Points on a hilly landscape, in no order, each with its height.
A climber steps from a point to the highest of its 2 nearest points, and stops where none of them is higher. Distance is the straight distance between rows; heights are no part of it.
Nozi height 19.8: [135 172 116  88 145 131 149 151  96 139 140 126  94 117 114 108 169 125
  96 116 115]
nuse height 56.0: [ 98 154 106 110 125 157 142 110 111  95  75 142 178 101  86 120 163 145
 120 105 116]
poz height 41.9: [120  80  83 147 136 192 130 145 110 133  76 120 138  80 100 116 212 133
  65 120 166]
Kital height 38.5: [ 80 106 146 128 140 130  82 124  65 107 137  94 113 107  60 144 181 142
 116 111  86]
Rel height 27.8: [147 168 132 110 107 124 141 118 175  99 106 143 163 137 183 168 119 107
 140 111 145]
Bulup height 48.7: [100 149 144 112 141 162 120 152 128  73  98  91 156 102 136 182 181  94
 120 150 119]
rigu height 45.2: [109 142 142 120 124 127 113 112 149  78  98 129 163 117 123 167 154 125
 140 148 115]
saf height 34.3: [133 150 178 149 164 129 114 124 138 122 170 114 136 156 143 167 142 157
 181 167 123]
rimu height 29.2: [118 194 173 142 138  71 135 153 115 143 165 156 113 154 140 153 108 189
 194  92 131]
bem height 56.9: [131 131  62 121 127 166 164 158 154 152  77 120 163 106 191  87 136  98
  80 127 151]
Nidu height 58.3: [ 93 109  82 121 168 184 127 192 129 175 117  80  93 130 114  73 148  63
  90 144 154]
fitus height 30.9: [173 156 172 144 137 110 135 189 109 114 187 130 113 127 120 104 130 130
 138 163 120]
talot height 22.7: [ 98 103 178 139 129  77 145  83 177 170 154 152  83 145 152 168  76 185
 209 159 136]
pafoz height 26.5: [133 216 150  99 147  91 152 156 115 132 146 158 106 145 152 156 139 153
 180 101 119]
pib height 42.3: [ 80 138 119 117 130 107  73  92 138  89  89 112 146 106 136 202 172 113
 110 123 111]
lus height 16.3: [ 88  83 152 132 107  69 133  96 133  92 100 162 100  98  85 137  95 143
 172 178 103]
bubug height 32.9: [121 120  97  81 118 119 109 178 106 159 119 109 102 115 125  88 133  86
  83  82 119]
sep height 65.1: [ 78 103  87 139 176 208 129 165 136 170  95  61  89 131  93 119 177  68
 124 126 140]
kabis height 34.8: [138 156 183 128 123 114 128 193 117  74 155 131 122 103 100 127 144 119
 146 160 121]
Tisu height 26.4: [123 138  84  98 112  89 106 114 103 169 124 122  81 131 138 118 128 112
  81  37 126]
fada height 31.0: [146 165 124 125 144 177 157 129 157 102  96 117 181 120 156 142 169 113
 116 152 140]
numu height 32.4: [108 175 135 125 112  77 129 114  99 140 146 164 117 160 130 150  89 163
 176  50 129]
Peki height 49.8: [158  94 120 141 151 193 108 147 151 133  96  90 178 149 149 141 136  91
 125 116 141]
Pog height 40.9: [153 161 103 130 155 206 191 177 104 119 122 129 160 124 130  84 126 118
  99 169 120]
funo height 51.0: [118 156 120 126  82  85 138  59 159  96 112 169 104 124 131 148  83 127
 132 106 165]
rala height 61.5: [110 193 120  99 144 142 155 108 103 105 111 158 139 115  86 135 171 161
 145 129 103]
zezap height 39.1: [163 128 120 149  84  81 112 133 107 127 179 128  88 148 170 122  48 108
  94  83 155]
fisi height 36.0: [145  85 126 167 132 170 132 101 134 164 166 155 192 176 130 107  62 176
 138 132 122]
soked height 29.4: [122 130 109  81 137  95 106 140  98 181 147 110  78 134 124 106 162 117
  95  70 107]
Nela height 35.0: [143 180 113 110 129 181 189 162 133 103 103 149 193 115 157 105 131 118
 117 162 132]
Zik height 71.9: [ 95 115 107 120 176 191 115 147 113 152  82  75 122 134 112 145 173  88
 139 105 122]
nufur height 42.0: [142 132  87 118  83 102 124 154 102 129 132 132 107 140 185 121  56  95
 101  68 141]
toza height 59.2: [147 101 125 123 135 184 112 187 129 126  97  75 152 114 140 114 156  64
 105 122 140]
gep height 22.8: [ 88  40 129 135 126  75 117  77 136 117  84 133 100  97 131 167  96 111
 138 196  91]
gufe height 43.8: [140 172 103 125  68  78 146  79 131 100 151 152  74 113 156 125  92 110
  68 100 180]
fet height 21.3: [ 73  70 187 136 115  62 156  87 138 190 137 141  78 131 145 165  92 203
 210 177 113]
fom height 72.3: [122 124 126 156 146 150 133  68 131 108 117 142 144 114  80 116 158 174
 119 168 120]
suvu height 37.4: [136 141 159 104  86  57  85 153 120  97 150 130  96 109 118 142 128 105
 120  87 122]
kuv height 13.1: [138 124 146 120 163 154 127 164  91 167 178  51  73 127 103 121 191 104
  98 137 122]
ruva height 24.9: [171 154 138 148 141 157 172 178  88 116 180 142 139 129 112  79 119 145
 112 179 117]
mopa height 5.7: [152  97 135 133 127 125  81 138 130 105 144  83 108  93 116 137 179 101
  58 139 132]
lig height 19.9: [ 72  84 181 141 126 104 136  73 148 187 156 130 114 160 142 150 122 213
 207 201 112]
lef height 31.8: [171 155 160 134 165 162 139 146 153 115 155 123 151 156 152 153 140 127
 158 171 133]
far height 49.7: [138 140  69 121 148 200 178 161 125 143  83 124 157 109 144  78 157 106
  81 153 144]
vaso height 51.3: [111 130  29 122 127 148 144 151 159 168  85 118 131 131 218  95  99  93
  89 122 136]
sepu height 19.5: [167 132 134 156 131 139 139 125 111 130 168 144 138 139 109  85 114 159
 120 155 120]
Kope height 13.7: [ 99  85 162 139 101  86 167 103 138 124 121 189 105 118  84 119  56 168
 197 159 125]
Naned height 46.3: [137 105 156 130  82 110 139 125 185  79 109 150 160 112 129 127  91 108
 143 165 151]
belop height 50.3: [ 99 149  99 122  98 140 145  78 135  95  64 168 181 115 102 130 127 154
 130  87 135]
febar height 30.5: [136  76 152 149 130 111 157  76 174 148 147 163 122 135 113 111  72 165
 164 185 123]
tifuf height 22.3: [133 101  93 135 106 105  94 103  81 172 139 125 111 142 117  95 107 130
 101  39 117]
lusuv height 15.3: [152 138 109 133 134 127 130 141  87 159 161 125 125 142 125  81 118 141
 109 112 112]
pudaz height 16.4: [146 137 113  99 163 150 147 155 106 162 153  92  66 107 111 100 189 113
  54 133 133]
moref height 66.0: [108 157 129 134 133 113 130  70 121 116 125 161 135 133  82 125 137 178
 156 134 104]
mize height 43.6: [134 153 138 116 111  98 112 104 134  96 137 136 113 103 105 130 158 134
 104 133 117]
Fibi height 11.0: [123 125 168 155 113  97 151 135 134 116 155 185 127 130  85  94  70 182
 180 161 128]
dat height 36.1: [161 130 147 151  98  66 115 116 141 132 183 141  93 147 146 123  76 134
 134 122 153]
Zesut height 36.4: [122 139 170 139 156 134 102 108 105 161 177  74 129 176 155 169 171 167
 176 133 118]
sila height 38.7: [137 117 139 139 163 154 106  98 118 172 146  98 155 173 150 141 138 157
 167 105 122]
Fud height 39.7: [148 105 133 153 121 158 133 139 156 135 153 168 192 170 145 131  44 146
 154 124 134]
Zuvof height 18.8: [137 118 132 134 116 103 100 124  80 174 172 111 119 158 123 106 126 155
 146  74 113]
pes height 39.6: [ 96 101 128 147 138  99  54  72 128 108 117 108 128 128 119 179 154 131
 122 132 109]
Fogo height 20.3: [178  90  66 167 155 181 127 133 130 172 118 120 141 139 160  88 134 133
  67 124 142]
zipe height 37.3: [ 93 109 146 126 102  68  67  89 124  93 133 131 107 109 102 164 124 131
 141 103 107]
Mosif height 47.0: [146 157 126 121  86  69 123  82 134 107 150 149  87 120 125 131 121 132
 102 100 149]
Vogek height 37.5: [130 168 160  95 115 127 146 210 107  91 121 132 141 110 120 128 137 102
 151 121 124]
muvi height 19.4: [ 77  72 132 144 108  78  91  81 131  87  96 136 113  92  92 142 125 117
 126 180  98]
ged height 29.7: [167 171 146 110 142 142 146 165 167 108 127 125 164 141 181 150 141 100
 143 144 145]
Rakaz height 52.1: [116 129 101 137 151 191 151 126 124 108  89 113 125  83  98 140 217 135
  67 148 149]
selo height 52.6: [108 132 141  88 125 164 125 182 133 100  83  83 168 107 147 141 162  65
 130 113 133]
von height 26.7: [117  42 151 139 125 106 131  76 172 128 108 145 119 122 122 151  81 133
 165 183 114]
Retat height 65.5: [100 141 102  89 153 169 136 169 109 143  93 111 126 128 109 108 158  88
 132 115 118]
gugod height 63.0: [152 129 108 157 149 174 144 106 124 115 120 131 139 107  93 107 174 151
  85 157 138]
getob height 40.2: [135 132 146  97 102 109 108 172 115  96 125 116 130 101 119 126 153  86
 110 108 124]
Dit height 40.8: [116 139 152 117 123 101 103 129  86 108 151 132 110 110  74 115 160 144
 117 113 102]
nopon height 23.5: [129 193 124 100 136  98 156 157  86 151 158 152  99 135 133 116 138 148
 142  93 103]
Kubus height 33.5: [155 107 150 161 107  94 144  99 162 141 172 161 115 150 135 115  55 153
 147 157 149]
kuleb height 28.6: [154  74  82 163 154 198 116 148 118 157  94 108 147 116 124 100 169 116
  79 118 151]
mela height 42.7: [156 114 157 143 110 142 132 161 155  95 139 152 181 142 128 124  81 120
 155 150 137]
Pake height 45.8: [139 132  53 115 112 126 135 138 117 161 107 127 123 143 188 112  81 105
  91  84 127]
Muba height 35.2: [101 138 141 131  93  71  96  80 112 113 138 152 104 134 103 153  94 145
 160  74 131]
Paba height 24.6: [120 126 166 135 146 106 122  88 192 144 154 151 132 169 164 189  88 160
 199 148 137]
dakip height 50.6: [108 108 141 126  95 103 158  83 190  93  92 171 135 115 127 148  75 124
 161 163 146]
nefa height 43.1: [167 101 116 143 164 165  92 106 153 162 116  91 164 169 165 156 140 117
 127 100 134]
Vibaz height 9.4: [151 108 157 127 146 137  90 168 105 118 162  71 107 120 115 133 165  94
 111 131 121]
Teku height 26.1: [145 151 152 127 126 104 122  97 175 113 138 149 139 155 158 176 104 137
 168 124 140]
zugi height 37.1: [133 126 106  96  97 128 129 171 119 119 103 119 154  96 137  97 135  85
  87  96 134]
kig height 55.3: [132 148 136 129  92  91 152  90 155  97 123 180 121 127 112 125  82 143
 149 150 139]
tev height 51.1: [133 103 101 122 162 196 120 179 130 170  97  76 132 151 138  95 130  59
 123 130 141]
zoson height 29.3: [168  98 100 165 153 177 132 123 114 178 151 128 173 168 143  93 105 155
 106 128 120]

For each start below, name the point where the climber stops.
lus => bem
lusuv => getob
Fogo => kig
Zuvof => getob
Vibaz => toza
Teku => toza
numu => toza
